Points on a hilly landscape, in no order, each with its height.
From any point a ball takes the steepest step (drop divided by distance) to one of its 4 nearest points. It stops when none of these is lower. Distance is the straight distance between rows; heights are no part of it.
k993 h=448: [ 41 137 144 102  91 161 180 103  83  96 133 161 141 102 162 157  24 110
  81 107 122  47 112 111 138 114 185]
k258 h=402: [133 109 114 136 154 110 126 130 155 150 149 122 120 138 110 112 159 130
 140 128 113 133 126 129 136 129 117]
k46 h=241: [ 95 132 181  88 159 104 116 107  99  91  89 150 130 149  90 142 115  90
 108 139 145 172 130 123 102 174 157]
k810 h=285: [155 112 108 147 131 128 115 135 177 149 147 125 127 147 115 112 163 137
 152 146 114 139 128 135 151 121 107]
k610 h=492: [ 97 127 170  99 144 119 122 110 100 103 116 157 131 137  99 143  98  99
 101 121 158 150 139 125  99 167 155]
k777 h=283: [113 143 163  97 170 101 119 123 110 105 109 125 131 138 100 146 146  91
 115 139 140 159 130 115  97 148 142]
k41 h=368: [187 120 110 165 131 100 100 169 153 151 123  95 119 130  95 114 195 132
 170 170 119 174 139 138 136 139  86]
k596 h=396: [201 129 125 181 158  82  89 176 139 164 115  83 107 156  81  97 212 131
 168 167 115 201 133 143 124 174  80]
k322 h=539: [ 36 137 169  99  95 157 175  99  78  80 131 164 146 112 166 177  22 104
  76 102 115  53 115 128 122 128 194]
k99 h=588: [155 113  55 153 106 171 147 119 172 158 151 123 125 107 181 130 125 158
 131  95 116  96 134 120 133  75 133]
k768 h=404: [194 126 111 175 140  91  96 173 149 153 113  88 113 137  92 111 201 136
 170 166 117 180 140 143 133 152  84]
k358 h=469: [120 134 138 102 156  89 121 115 116 109 118 116 125 137 105 135 158  98
 115 135 128 145 133 123 112 141 131]
k744 h=332: [ 91 135 147 101 109 122 145 117 103 115 126 157 147 119 146 126  87 125
  93  97 148 127 137 125 130 147 146]
k761 h=217: [214 128  72 164 127 149 107 156 168 167 139 111 110 134 138  86 195 166
 173 148 112 122 118 134 166 104  78]
k908 h=371: [125 137  89 131 102 164 147  94 143 140 122 111 134 119 165 133 111 142
 126 101 128  98 127 127 147  85 135]
k197 h=256: [210 135  62 183 109 166 113 142 186 159 138 119 110 137 152 103 170 164
 169 141 116  97 108 135 157  93  84]
k687 h=383: [162 120 148 163 169  81  84 180 136 158 116 108 119 150  79 117 187 115
 169 172 128 200 131 143  98 146  89]
k774 h=414: [136 124 151 131 158  70 101 126 122 134 121 112 115 150  88 136 169 119
 161 159 108 182 127 148 114 140 123]
k698 h=490: [ 40 138 175  90  93 147 164 103  76  73 128 165 152 124 167 168  24  98
  73 106 112  67 115 131 125 125 187]
k511 h=234: [221 119  76 173 138 132 101 159 160 183 144  93 105 122 111  89 209 173
 177 155 115 156 131 137 164 130  83]
k222 h=451: [212 124 111 185 157 105  90 173 153 167 130  79 107 139  85 112 206 155
 178 162 127 176 137 151 140 155  84]
k488 h=304: [245 128  14 202 132 159 126 154 198 197 150 121 115 126 169  85 184 186
 172 141 126  93 115 139 173  90  93]
k644 h=325: [134 119  84 151 118 159 131 110 167 144 128 117 126 120 165 130 126 154
 129 101 123 102 129 140 132  87 126]
k757 h=282: [150 122 144 150 162  80  99 154 143 149 132 112 124 145  82 131 168 117
 173 169 124 186 128 142 110 135 111]
k656 h=531: [ 63 129 177  76 106 122 134 119  72  78 115 156 147 116 137 142  51 111
  92 116 144 107 129 127 106 125 156]
k100 h=322: [103 146 139 115 103 145 153 118 118 106 125 143 150 121 167 144  81 144
 102  95 150 109 137 132 145 128 155]
k199 h=388: [ 52 135 150  94  98 151 175 116  83  93 124 157 149 110 159 149  30 111
  89 114 127  63 110 114 129 114 176]
k852 h=511: [ 80 113 172  82 122 102 128 103  70  78  94 155 122 120 107 138  82 100
  96 115 147 138 139 130  95 163 157]
k349 h=237: [182 120 110 154 133 135 106 162 176 149 150 112 124 134 108 113 180 145
 167 160 121 140 129 128 148 115  90]
k294 h=441: [143 123  66 139 107 184 143 112 159 152 147 117 136 111 179 137 111 151
 127  98 130  88 133 132 140  65 141]
k251 h=408: [119 141  87 116  86 185 177  99 120 123 146 126 138 118 189 136  93 148
 109  98 132  75 133 122 168 103 154]
k586 h=375: [117 150 109 121 102 163 165  98 128 137 130 118 140 114 169 139 101 142
 120  95 138 101 124 115 148 102 145]
k997 h=411: [109 143 145 105 133 115 128 103 114 122 120 133 136 135 111 131 128  95
  98 120 146 135 137 112 112 151 134]
k66 h=263: [199 124 101 159 139 136 105 172 167 162 147 103 121 121 111 103 197 151
 174 155 118 137 133 129 149 117  81]
k362 h=637: [117 122 129 122 154 117 117 119 141 133 134 111 129 129 118 130 147 126
 116 117 129 113 131 133 120 125 119]
k413 h=486: [119 122 117 126 146 124 127 120 145 146 130 117 127 128 131 114 145 131
 120 107 122 108 127 128 126 116 117]
k379 h=307: [ 84 128 159  93 124 119 138 125  88 110 122 160 144 110 142 133  78 125
  94  97 150 122 140 121 107 145 153]
k553 h=250: [112 141 176  98 181  87 107 128 106 103 104 119 125 139  99 148 163  91
 123 139 131 177 133 122  93 149 141]
k775 h=445: [203 127 116 186 152  89  89 173 149 158 122  78 104 149  86 102 210 146
 172 166 118 191 135 149 132 162  82]
k387 h=432: [ 59 125 118 111  76 181 168 101 105  97 129 170 143 100 171 155  31 120
  79 114 134  45 124 121 160 104 173]
k928 h=366: [100 144 148 109 104 125 139 107 117 115 124 146 142 126 144 129  98 123
  94 101 146 128 142 122 130 143 142]
k851 h=335: [153 115 112 142 135 108 120 141 167 155 146 124 125 142  99 108 168 127
 162 159 112 153 132 125 144 128 113]
k465 h=800: [189 126  52 185  86 170 134 117 188 157 163 127 113 129 172 122 144 163
 148 114 107  94 121 123 153  88 114]
k990 h=499: [128 129 160 125 164  63 104 123 109 133 121 115 114 150  91 130 175 111
 158 152 106 192 123 140 108 147 119]
k335 h=397: [129 137  84 122  90 187 157  88 137 130 140 114 140 124 176 141  94 146
 121 101 138  88 133 130 161  85 150]
k948 h=178: [140 111  92 163 125 152 125 125 178 151 140 126 119 135 157 126 138 155
 135 107 115 110 125 138 137 101 120]
k487 h=324: [ 55 133 126 106  87 160 173 114  92  95 120 161 145 108 167 144  30 115
  85 117 126  61 117 113 146 111 176]
k36 h=286: [225 119  72 178 140 134  97 153 161 186 143  95 107 128 117  87 213 178
 177 155 118 159 136 147 170 125  85]
k864 h=382: [114 151 102 122  94 167 170 102 127 129 137 122 141 116 177 140  95 144
 118  93 138  95 128 115 153 105 146]
k150 h=356: [101 149 144 114 103 135 143 110 123 116 125 140 148 125 156 139  92 133
  98  98 147 121 138 132 136 136 144]
k506 h=582: [118 135 129 125 140 129 122 116 140 141 135 110 130 126 129 126 140 128
 113 107 134 106 128 128 119 115 116]
k720 h=338: [218 126  99 191 165 117  96 170 155 186 137  75 102 129  88 103 209 164
 180 161 123 175 132 142 141 153  87]
k348 h=419: [123 112 110 135 142 115 126 124 156 149 135 120 121 136 126 108 153 135
 131 120 111 123 123 129 135 121 114]
k564 h=284: [107 139 168  97 159 114 118 111 108 102 112 144 131 143  97 147 121  91
 106 134 155 155 136 120  99 163 152]
k947 h=280: [ 69 128 116 111  87 167 166 121 104  90 117 159 145 111 173 146  44 126
  87 117 143  68 130 124 153 106 164]
k450 h=114: [221 122  81 179 145 124 100 159 155 190 144  83 102 120  99  91 215 171
 178 157 120 167 134 138 160 139  83]
k490 h=291: [241 127  38 188 151 161 114 162 186 197 154 114 114 127 160  89 194 186
 176 140 124 114 111 146 166  94  92]
k823 h=233: [204 127  82 158 131 145 110 163 168 169 141 110 109 126 133  86 197 160
 171 151 114 126 122 127 159 108  76]
k203 h=251: [ 17 122 231  64 117 101 143 101  61  43  76 154 139 125  87 164  70  69
  83 131 131 160 125 119  71 172 162]
k934 h=401: [ 60 118 189  66 109 107 138 109  53  73 100 154 131 108 109 142  73  93
  92 120 134 128 131 112  87 149 154]
k765 h=260: [129 116  96 149 120 145 122 110 168 147 124 119 123 126 157 123 135 151
 124 104 118 108 129 138 138  97 118]
k936 h=82: [106 139 175  94 169 105 116 114 108  96  99 141 133 142  95 149 131  91
 109 142 146 168 133 123  98 162 152]
k512 h=232: [212 127  67 168 125 155 107 153 175 166 135 113 111 138 144  90 190 166
 172 150 114 109 116 138 166  99  80]
k528 h=840: [173 118  51 173  90 163 143 119 182 158 161 130 117 118 180 125 134 158
 139 102 104  99 128 117 143  82 124]
k206 h=376: [119 120 101 132 133 128 128 115 150 150 125 118 124 127 140 113 139 139
 121 105 115 111 126 131 134 111 114]
k615 h=350: [181 120 108 157 131 115 100 165 169 148 138 104 121 130 100 115 188 139
 168 167 121 158 141 134 148 123  92]
k62 h=353: [120 144 101 130 107 155 146  99 138 146 124 113 136 114 161 127 117 140
 124  98 132 104 124 120 138  99 133]
k190 h=523: [ 43 130 134 108  68 176 180  91  91 101 136 170 137  95 171 155  24 114
  72 102 117  34 121 115 155 111 185]
k183 h=440: [172 114 146 163 173  83  79 191 132 154 116  99 118 155  76 110 197 113
 164 171 130 210 131 148  98 159  78]
k866 h=405: [110 150 146 119 109 138 134 103 130 121 127 130 144 130 138 135 108 125
 101 103 150 119 135 132 132 132 134]
k889 h=415: [102 134 103 117 100 181 180 128 111 107 142 146 144 107 188 151  75 140
  93  99 148  74 132 114 153 112 159]
k89 h=421: [ 74 115 178  80 139 100 133 105  70  77  88 155 116 127  93 137  88 100
 102 120 140 148 130 123  87 179 157]
k193 h=590: [117 134 132 119 146 122 120 116 139 134 134 116 133 130 122 129 138 124
 108 115 135 109 131 131 117 122 119]
k808 h=215: [ 65 131 123 104  93 153 169 126  98  90 113 160 147 108 173 140  45 125
  86 116 137  77 127 118 148 113 167]
k784 h=530: [130 118 134 118 160  95 116 120 135 121 132 111 122 142 103 135 155 123
 124 133 124 131 132 143 123 133 127]
k220 h=377: [ 92 126 169  92 130 118 129 115  90 106 122 157 136 120 119 140  83 116
  97 106 156 132 143 125 102 159 154]
k590 h=524: [ 57 123 184  67  98 117 134 105  55  74 108 158 141 115 126 138  57  97
  87 119 131 119 129 125  99 137 152]
k127 h=456: [ 49 137 186  81  94 137 157 103  69  74 123 158 154 126 158 158  27 100
  81 114 120  82 111 129 121 122 179]
k106 h=474: [127 130 138 107 161  80 114 120 118 110 117 111 119 144 101 134 163 107
 125 142 116 151 133 134 119 144 129]
k423 h=279: [162 123 122 155 152  88 109 164 146 160 129 110 123 133  86 118 180 118
 173 171 119 184 133 131 120 132 104]
k863 h=485: [ 80 131 102 114  90 200 178 126 107 107 144 166 136  95 188 153  57 134
  81 101 147  52 133 110 156 103 158]
k752 h=556: [126 129 163 130 163  63 100 128 108 141 118 118 112 157  81 126 175 112
 164 160 109 202 123 145 107 149 113]
k952 h=287: [ 51 120 207  68 129 111 135 116  53  60  97 149 128 113  95 157  72  87
  95 117 137 136 124 116  67 163 155]
k357 h=239: [ 50 118 222  67 146 102 128 119  58  55  81 152 124 126  83 153  85  86
 103 122 141 146 118 122  68 181 157]
k803 h=208: [141 106 105 149 132 131 122 129 179 149 143 128 118 147 131 111 154 142
 138 132 110 130 124 135 149 120 111]
k654 h=479: [ 46 141 170  97  98 154 168 112  79  87 131 161 153 119 158 160  23 109
  87 108 121  60 111 121 128 122 181]
k248 h=407: [ 67 128 112 115  86 195 169 117 109  98 136 168 139 100 177 152  37 131
  77 114 146  46 129 118 152  96 165]
k11 h=614: [206 135  49 194  84 178 124 126 193 160 167 124 115 129 166 123 143 170
 159 120 117  81 118 126 149  82 108]
k61 h=406: [109 139 165  99 156 113 124 112 107 110 117 140 135 138 101 140 118  92
 104 124 153 145 133 112  98 159 150]
k352 h=186: [ 32 120 231  66 127 102 133 111  65  43  77 145 131 126  83 161  77  78
  92 130 134 152 120 125  70 175 157]
k708 h=491: [117 144 133 125 129 140 129 111 140 143 129 114 135 121 136 130 127 130
 111 101 141 105 127 125 123 113 122]
k902 h=363: [198 119 109 168 137 116  98 174 164 147 133  94 114 127  98 118 198 145
 171 167 123 162 144 142 142 134  87]
k581 h=437: [215 133 128 174 173  78  78 168 134 172 122  68 109 176  68  82 217 138
 172 178 118 215 127 138 128 177  76]
k671 h=562: [ 35 130 138  99  62 174 183  87  84  98 140 179 139  81 183 164  23 115
  72  82 105  27 131 120 154 109 190]
k316 h=319: [144 115 136 134 165  88 112 138 146 141 144 115 122 143  90 132 162 128
 164 154 117 161 128 137 123 135 125]
k562 h=522: [ 77 111 172  80 116 106 126 106  67  81 107 156 130 120 115 140  73 108
  88 117 147 130 139 135  97 154 152]
k971 h=258: [217 123  76 165 136 141 104 161 162 175 138 103 106 124 129  87 207 168
 175 152 114 141 131 137 168 111  79]
k542 h=444: [ 69 115 182  74 130  99 135 109  61  77  87 153 120 118 101 138  83  93
  98 118 138 141 127 118  84 172 154]
k664 h=458: [129 114 130 124 162 105 120 126 140 135 150 114 123 139 110 129 154 128
 131 126 121 127 127 137 126 131 120]
k799 h=381: [211 138  52 192 105 173 117 134 191 161 151 120 113 134 158 112 158 167
 167 136 119  87 109 132 152  85  91]
k809 h=314: [120 128  98 137 113 147 130 101 153 146 116 113 126 123 157 120 127 143
 121 103 124 108 123 130 136  94 124]
k497 h=274: [ 61 119 215  68 160  98 129 123  63  68  83 148 120 131  83 146  95  89
 111 118 140 154 123 122  76 188 159]
k798 h=309: [150 118 136 146 157  90 110 145 145 149 141 115 122 142  87 131 164 120
 171 160 119 171 128 136 117 133 119]
k210 h=352: [106 142 125 117 108 168 166 123 117 109 137 137 147 117 178 151  80 148
 103  93 147  94 129 125 145 120 161]
k8 h=393: [ 31 123 224  59 107 128 152 100  53  59 123 164 152 116 114 168  46  80
  79 119 125 137 128 113  83 148 172]
k695 h=547: [156 113  69 168 112 161 139 127 177 156 151 132 117 120 172 129 137 155
 141  97 114 103 124 120 133  91 124]
k968 h=268: [ 79 128 157  91 116 122 150 129  89 104 119 157 145 108 151 132  71 127
  92 101 149 116 135 121 118 134 154]
k86 h=477: [ 51 123 126 113  67 187 169  91 105 101 136 175 139  96 173 155  23 122
  78 107 127  37 125 125 159 101 179]
k252 h=552: [ 69 128 168  80 116 126 139 126  78  87 122 158 150 107 145 140  49 121
  96 110 146 103 128 126 111 120 161]
k749 h=395: [162 123  73 178 112 161 139 131 184 165 152 133 115 129 162 118 146 153
 148 107 108 109 119 118 134  98 113]
k787 h=569: [ 77 116 173  82 116 118 124 116  74  81 110 157 138 116 125 139  65 116
  90 110 147 118 138 134 100 143 155]
k972 h=281: [227 130  45 193 130 169 115 151 187 175 149 115 115 128 156 102 172 176
 174 140 127  84 109 139 154  86  88]
k627 h=400: [147 118 152 150 163  74  88 150 134 148 120 115 118 152  79 126 172 112
 170 175 120 199 129 151 108 137 102]
k684 h=561: [191 131  58 187  89 165 128 122 188 159 152 127 106 135 161 114 152 160
 159 123 111  97 114 121 149  93 100]
k444 h=348: [105 148 142 115 105 143 142 109 123 116 132 135 150 123 159 143  91 140
 103  95 149 117 137 131 140 127 147]
k767 h=489: [ 37 132 202  62  97 125 160  97  53  70 128 166 153 121 146 149  42  82
  76 112 113 110 117 115 104 137 173]
k522 h=327: [104 145 146 111 114 124 127 100 125 123 124 131 143 133 127 129 117 112
  96 112 148 128 140 129 127 136 132]
k270 h=447: [ 41 127 210  60 106 129 151 104  51  66 125 161 149 112 119 155  53  81
  86 115 123 124 123 108  85 148 167]
k32 h=92: [153 114  94 168 125 160 124 134 184 158 150 132 118 138 151 120 146 156
 145 113 116 117 113 128 137 107 110]
k355 h=300: [194 120 107 157 139 125  99 173 168 152 145 100 121 124 104 113 195 148
 171 159 124 148 136 130 146 120  85]
k77 h=200: [105 146 179  94 174  99 106 121 110  93  99 130 132 145  94 149 149  90
 115 145 140 179 133 125  96 154 147]
k568 h=443: [113 140 125 125 126 139 133 114 137 148 126 111 135 118 141 126 128 133
 115 101 138 106 123 123 121 109 119]
k730 h=358: [ 90 134 123 109 103 159 162 127 113  93 126 151 149 115 180 149  68 142
  93 107 148  91 135 127 147 118 161]
k954 h=398: [109 137  95 115  96 185 183 113 111 114 146 142 138 109 188 144  85 141
  99  94 141  76 130 113 161 115 158]
k268 h=342: [146 111  81 164 119 165 136 126 174 155 143 125 119 122 167 131 134 158
 136 100 116 108 127 129 130  90 123]
k95 h=542: [ 35 132 147 108  79 166 185  97  81  94 141 173 145  91 170 164  22 107
  73  91 107  34 122 112 143 117 193]
k576 h=391: [126 128 154 113 169  72 116 121 107 118 115 114 114 143  98 137 172 105
 144 144 107 177 127 129 107 148 127]
k52 h=271: [238 127  28 197 139 162 124 159 185 190 150 120 115 124 165  92 181 185
 173 139 125  92 111 136 160  89  90]
k800 h=345: [143 110 125 132 159  97 121 136 150 149 153 118 124 139  98 123 163 127
 155 145 117 149 132 132 127 132 122]
k849 h=420: [196 125 136 169 176  78  83 184 126 165 120  90 111 160  77  91 214 122
 167 169 115 212 128 138 112 176  75]
k984 h=594: [121 127 134 114 150 106 111 114 133 116 128 109 128 141 112 133 149 113
 111 126 132 120 138 135 120 134 123]
k869 h=310: [ 83 132 189  79 165  93 128 106  81  92  78 154 126 146  84 130 111  87
 117 136 140 177 127 119  97 182 161]
k48 h=244: [ 97 138 185  84 171  94 106 113 103  92  83 138 129 149  89 139 137  85
 117 149 142 188 133 127 101 164 149]
k227 h=403: [112 142 162 102 161 110 124 114 113 110 114 134 132 136  98 142 134  88
 110 134 146 152 133 110  98 155 146]
k503 h=330: [142 118 142 135 162  83 105 136 145 137 136 111 121 149  88 135 159 125
 164 159 118 171 128 143 118 133 125]
k727 h=478: [ 48 126 201  62 103 119 146 100  47  72 118 155 142 108 123 148  56  85
  87 118 125 124 124 108  91 142 161]
k868 h=422: [142 117  73 152 116 171 136 118 169 150 141 116 131 114 170 141 118 157
 133  98 126  97 129 130 133  76 133]
k410 h=243: [155 122 141 157 159  82  98 166 142 155 125 107 122 140  79 125 174 118
 174 173 123 191 129 135 106 139 102]
k772 h=197: [176 121 108 159 134 150 111 158 183 155 153 120 122 137 120 110 177 142
 162 145 120 129 125 126 148 113  90]
k425 h=390: [112 156 124 125 112 157 151 107 125 139 134 121 143 115 163 139 101 143
 119  93 142 103 125 119 136 113 141]
k786 h=373: [114 146 111 127 116 149 142 105 138 149 124 114 133 117 155 126 119 138
 120  97 135 105 126 121 132 101 128]
k855 h=299: [120 138 167 101 178  78 112 133 105 113 110 118 122 138 101 144 168 100
 129 143 120 175 126 121  96 149 133]
k422 h=273: [113 144 179  99 184  81 104 132 103 106 106 121 122 139  98 148 169 100
 129 144 124 179 133 125  91 150 135]
k890 h=340: [102 139 157 103 134 115 134 110 102 119 125 154 138 129 116 132 105 105
  99 111 155 139 139 115 107 160 145]
k391 h=481: [114 139 140 115 133 123 114 105 133 124 127 114 137 135 123 135 134 116
 102 115 140 114 137 132 120 130 119]
k205 h=308: [171 126 126 165 154  80 101 177 142 160 116 105 118 137  85 110 190 120
 173 169 124 193 133 131 113 144  90]
k780 h=270: [232 124  59 180 144 163 100 158 179 175 143 113 113 134 150  94 190 181
 173 144 126 112 115 150 170  94  86]
k946 h=351: [ 74 124 113 111  89 185 166 119 110  91 131 159 143 107 176 152  47 130
  77 116 146  54 130 122 155 104 165]
k575 h=193: [175 130  89 173 121 158 128 144 187 166 154 130 114 138 146 106 163 150
 157 129 113 114 108 120 144 105  97]
k839 h=347: [172 131  73 183 104 161 131 128 187 164 149 133 111 135 159 108 152 154
 156 119 108 109 110 120 147 101 104]
k196 h=294: [210 119  93 164 141 131 109 172 156 173 148  95 109 114 113  99 206 158
 176 154 117 148 134 134 155 121  81]
k163 h=216: [183 123 104 155 136 148 109 163 176 159 155 116 123 133 116 103 184 151
 169 152 119 130 123 123 147 110  86]
k833 h=337: [100 141 132 111 106 156 160 121 119 102 126 141 150 120 176 149  79 147
  99  98 148 103 136 130 146 127 157]
k821 h=320: [ 47 118 210  65 118 115 144 108  52  64 105 151 136 109  98 156  66  85
  92 120 135 135 124 113  73 156 158]
k893 h=505: [ 57 130 183  65  94 123 133 106  61  72 116 155 148 117 135 142  51 100
  89 122 130 110 127 128 108 128 159]
k556 h=174: [167 125 102 166 128 157 125 149 184 160 158 128 121 139 132 108 168 148
 159 138 116 121 112 122 144 107  96]
k336 h=222: [214 123  85 173 144 129 104 164 157 180 146  89 107 119 108  92 213 168
 179 154 119 156 137 134 158 133  81]
k229 h=412: [ 99 131 166  99 140 121 129 112 100 109 125 156 135 128 109 138  93 108
  96 111 157 140 139 122 104 166 152]
k191 h=266: [ 57 139 142  91 108 144 170 121  84  98 119 158 150 110 165 137  37 118
  93 112 136  79 115 114 133 113 169]
k682 h=213: [198 136  66 173 112 158 115 144 177 162 139 120 111 140 144  92 173 157
 163 147 113 105 110 126 161  97  83]
k884 h=475: [213 131 110 194 167 104  86 168 153 179 130  67 103 149  78 103 211 158
 176 166 126 187 130 150 137 164  84]
k231 h=199: [ 78 130 143  94 107 131 157 127  91 101 115 157 151 109 163 130  59 126
  94 103 144 103 127 118 132 122 161]
k266 h=386: [136 111 125 130 164 102 126 134 146 146 152 116 122 141 104 124 157 129
 147 132 115 135 127 131 127 131 126]
k109 h=344: [141 121 150 140 161  75  95 137 134 141 129 114 121 151  83 132 165 119
 170 166 117 187 129 153 113 140 117]
k332 h=385: [113 143  96 120  93 178 184 113 114 119 144 137 137 112 186 143  86 143
 106  93 138  83 130 115 161 114 155]
k538 h=311: [150 117 118 144 143  98 121 147 154 156 144 120 126 135  92 119 171 126
 166 161 111 165 130 123 134 133 115]
k603 h=466: [122 133 172 115 178  66 105 128  98 129 120 112 111 145  90 136 178 107
 149 144 108 196 124 133  97 152 121]
k653 h=297: [154 119 126 145 153  92 115 150 153 156 144 115 126 140  90 123 168 125
 170 161 118 171 130 123 123 131 115]
k225 h=202: [233 129  47 188 139 164 110 157 183 181 150 116 116 130 159  95 184 182
 173 144 126 100 114 148 160  93  89]
k182 h=339: [105 141 150 103 132 113 133 106 109 120 126 145 139 133 110 131 113  99
  98 118 151 137 136 110 108 156 143]
k160 h=115: [ 71 134 130  95 103 140 162 125  96  94 111 156 153 110 171 133  53 130
  91 110 141  91 124 116 140 117 161]
k314 h=525: [136 117 137 121 160  81 112 123 133 119 137 113 120 145  98 139 163 119
 137 146 117 149 135 143 120 138 132]
k307 h=392: [122 138 148 101 168  88 121 121 110 113 111 117 125 136 101 137 163  94
 122 139 122 159 127 117 106 147 134]
k170 h=328: [122 121  99 141 127 134 128 113 155 148 121 115 123 125 145 113 136 137
 122 103 115 111 125 132 139 103 115]
k675 h=476: [ 70 114 178  75 111 108 130 105  65  79 101 159 131 116 110 138  68 100
  91 115 142 132 137 126  93 153 154]
k532 h=145: [150 116 104 161 131 152 119 137 185 156 152 131 122 145 135 118 154 149
 145 128 111 124 118 135 143 113 104]
k382 h=341: [ 89 125 177  88 149  99 124 102  90  92  91 153 123 144  92 138 102  92
 105 130 150 161 131 126  99 180 165]
k263 h=248: [ 85 133 139  98 104 129 158 123 101  99 114 157 148 115 168 131  65 132
  91 103 141 113 136 124 137 131 155]
k540 h=484: [ 46 130 198  63  98 123 146 103  51  75 120 160 150 115 129 145  50  86
  84 117 122 118 123 113  97 138 162]
k509 h=413: [137 131  74 132 100 193 152  97 146 141 148 114 139 117 178 135  99 152
 123 103 135  79 135 134 152  74 143]
k668 h=198: [ 67 130 141  90 106 133 161 129  86 100 114 159 151 110 166 137  47 124
  91 110 138  93 122 112 132 118 162]
k360 h=540: [ 66 119 178  72 104 112 126 112  67  76 108 152 143 115 128 141  58 107
  88 117 141 119 134 129 102 135 155]
k186 h=290: [ 28 118 229  62 114 115 141  96  58  47 102 158 146 121  96 174  55  73
  84 127 125 151 131 121  76 163 166]
k633 h=387: [171 121 112 153 132 101 108 159 159 148 130 109 126 131  94 113 177 123
 168 170 116 168 134 124 142 129  96]
k39 h=355: [191 124 120 172 150  79  96 181 140 163 110  89 111 143  88 102 204 125
 170 168 119 193 136 136 121 162  81]
k789 h=289: [ 93 140 143 109  98 131 149 120 110 106 120 154 151 123 168 132  78 135
  95 100 144 117 138 130 137 139 155]
k345 h=185: [180 129  93 168 124 154 122 149 180 167 153 126 116 135 139 100 170 150
 166 137 116 118 111 117 148 105  90]
k112 h=521: [123 112 121 131 153 113 123 124 146 148 141 116 123 131 121 117 150 135
 125 117 118 117 126 130 128 123 117]
k254 h=517: [206 135  53 197  97 176 122 129 192 163 161 124 108 131 162 117 148 169
 164 132 120  79 117 126 151  81  98]
k812 h=288: [163 116 113 148 125 116 110 147 173 149 147 116 127 143 104 113 173 133
 160 163 113 149 136 127 148 121  98]
k970 h=229: [169 117 110 153 130 137 109 149 179 150 154 121 127 143 116 113 173 137
 159 154 118 135 128 130 153 117  97]
k279 h=238: [101 144 150 107 119 118 134 102 116 123 120 143 139 127 124 126 111 107
  93 108 147 131 136 118 123 150 140]
k570 h=384: [ 53 136 167  88 105 143 157 122  79  92 125 157 153 115 156 149  35 115
  92 117 130  76 110 119 122 115 171]
k832 h=257: [208 124  89 159 134 141 108 167 162 169 143 102 112 119 121  91 202 160
 173 146 115 135 129 126 158 116  79]
k286 h=449: [203 128 111 180 149  99  92 176 153 156 127  82 110 133  92 116 203 150
 175 163 120 177 138 148 136 150  87]
k311 h=409: [203 124 106 176 141 107  94 176 159 154 131  86 116 127  92 114 202 148
 173 164 127 169 141 144 140 144  86]
k957 h=585: [140 119 157 147 161  69  84 142 120 146 108 110 114 161  71 121 175 107
 168 173 118 209 125 153 107 142  96]
k904 h=306: [135 107 108 143 141 116 128 127 164 151 148 124 121 141 122 107 156 137
 139 129 107 134 126 130 145 126 113]
k484 h=457: [209 125 105 176 152 117  97 175 157 166 139  83 108 120  95 111 207 156
 174 161 121 163 140 139 142 140  84]
k585 h=487: [ 51 132 187  65  89 127 142 102  66  72 117 156 152 124 143 145  41  98
  85 118 123  99 121 126 112 125 168]
k429 h=374: [ 79 123 181  80 148  96 132 108  74  83  86 157 117 136  92 135  96  94
 111 122 139 158 128 121  95 184 160]
k926 h=349: [125 126  87 140 108 155 136 104 159 139 121 108 128 119 164 131 122 149
 124 100 124 103 127 135 140  88 129]
k42 h=389: [126 143  87 123  92 177 167  92 131 131 138 119 136 122 174 137  97 143
 117 102 135  91 130 127 160  98 152]
k759 h=399: [138 125  82 139 107 173 138 105 159 145 134 114 129 116 169 139 112 151
 127 101 131  93 134 133 138  73 136]
k418 h=473: [ 88 118 170  89 129 110 124 109  84  87 107 158 126 126 105 144  87 113
  92 112 152 139 142 133 100 165 157]
k858 h=518: [118 139 138 107 143 105 120 107 125 112 118 117 132 139 108 132 142 100
 103 131 132 132 136 125 120 142 126]
k5 h=253: [189 135  69 178 105 161 126 130 186 164 143 131 110 137 153 103 167 151
 162 135 107 107 112 118 152  99  91]
k657 h=318: [152 119 148 159 166  83  84 171 137 153 119 105 121 146  77 124 181 113
 172 174 126 197 128 143  99 142  94]
k609 h=326: [227 119  67 173 134 144 100 154 174 177 144 103 109 131 132  87 205 182
 175 150 118 136 129 154 172 109  84]
k921 h=433: [213 134 124 183 168  84  80 168 147 171 120  69 109 172  75  89 217 145
 172 171 120 203 128 151 129 175  74]
k888 h=394: [111 153 142 122 112 149 137 107 132 132 131 123 145 123 152 141 103 134
 109  94 148 110 130 129 129 119 134]
k802 h=410: [103 133 167  98 156 117 125 110 104 108 117 149 134 138  98 147 110  96
 105 122 157 150 137 121  97 168 156]
k862 h=372: [112 147 104 119  99 175 181 110 118 121 142 131 137 112 183 145  86 146
 110  90 142  90 130 115 152 117 153]
k274 h=331: [179 125 118 165 145  79 102 175 146 154 114  98 115 131  89 109 194 121
 171 171 119 188 135 129 122 148  88]
k351 h=316: [ 95 139 157 100 119 117 139 114 100 117 127 154 142 122 131 131  96 113
  93 101 153 133 140 114 112 156 145]
k71 h=194: [189 133  81 169 121 156 123 148 177 167 147 126 117 136 142  95 178 150
 161 140 113 115 107 117 152  99  87]

Two balls start at each pair of points below. Name the first point that both come to, or write -.
k286 / k66: k772
k888 / k833: k100
k254 / k99: k32
k787 / k727: k934
k418 / k656: k160

Call two points neighbours if one is among the 4 nearest of the other. Go from one point of each pair to the other, from neighbour to neighbour, staying as low as possible. Name the highest point that can't be avoided.
k279 / k936: k61
k225 / k279: k864
k32 / k410: k851
k279 / k160: k351
k225 / k450: k780
k450 / k761: k971
k936 / k352: k429
k761 / k32: k512

Where does a ball stop that starts at each point below?
k576: k936
k89: k936
k784: k410
k708: k32
k314: k410
k562: k352
k775: k410
k150: k160
k767: k352
k335: k32
k484: k32
k11: k32
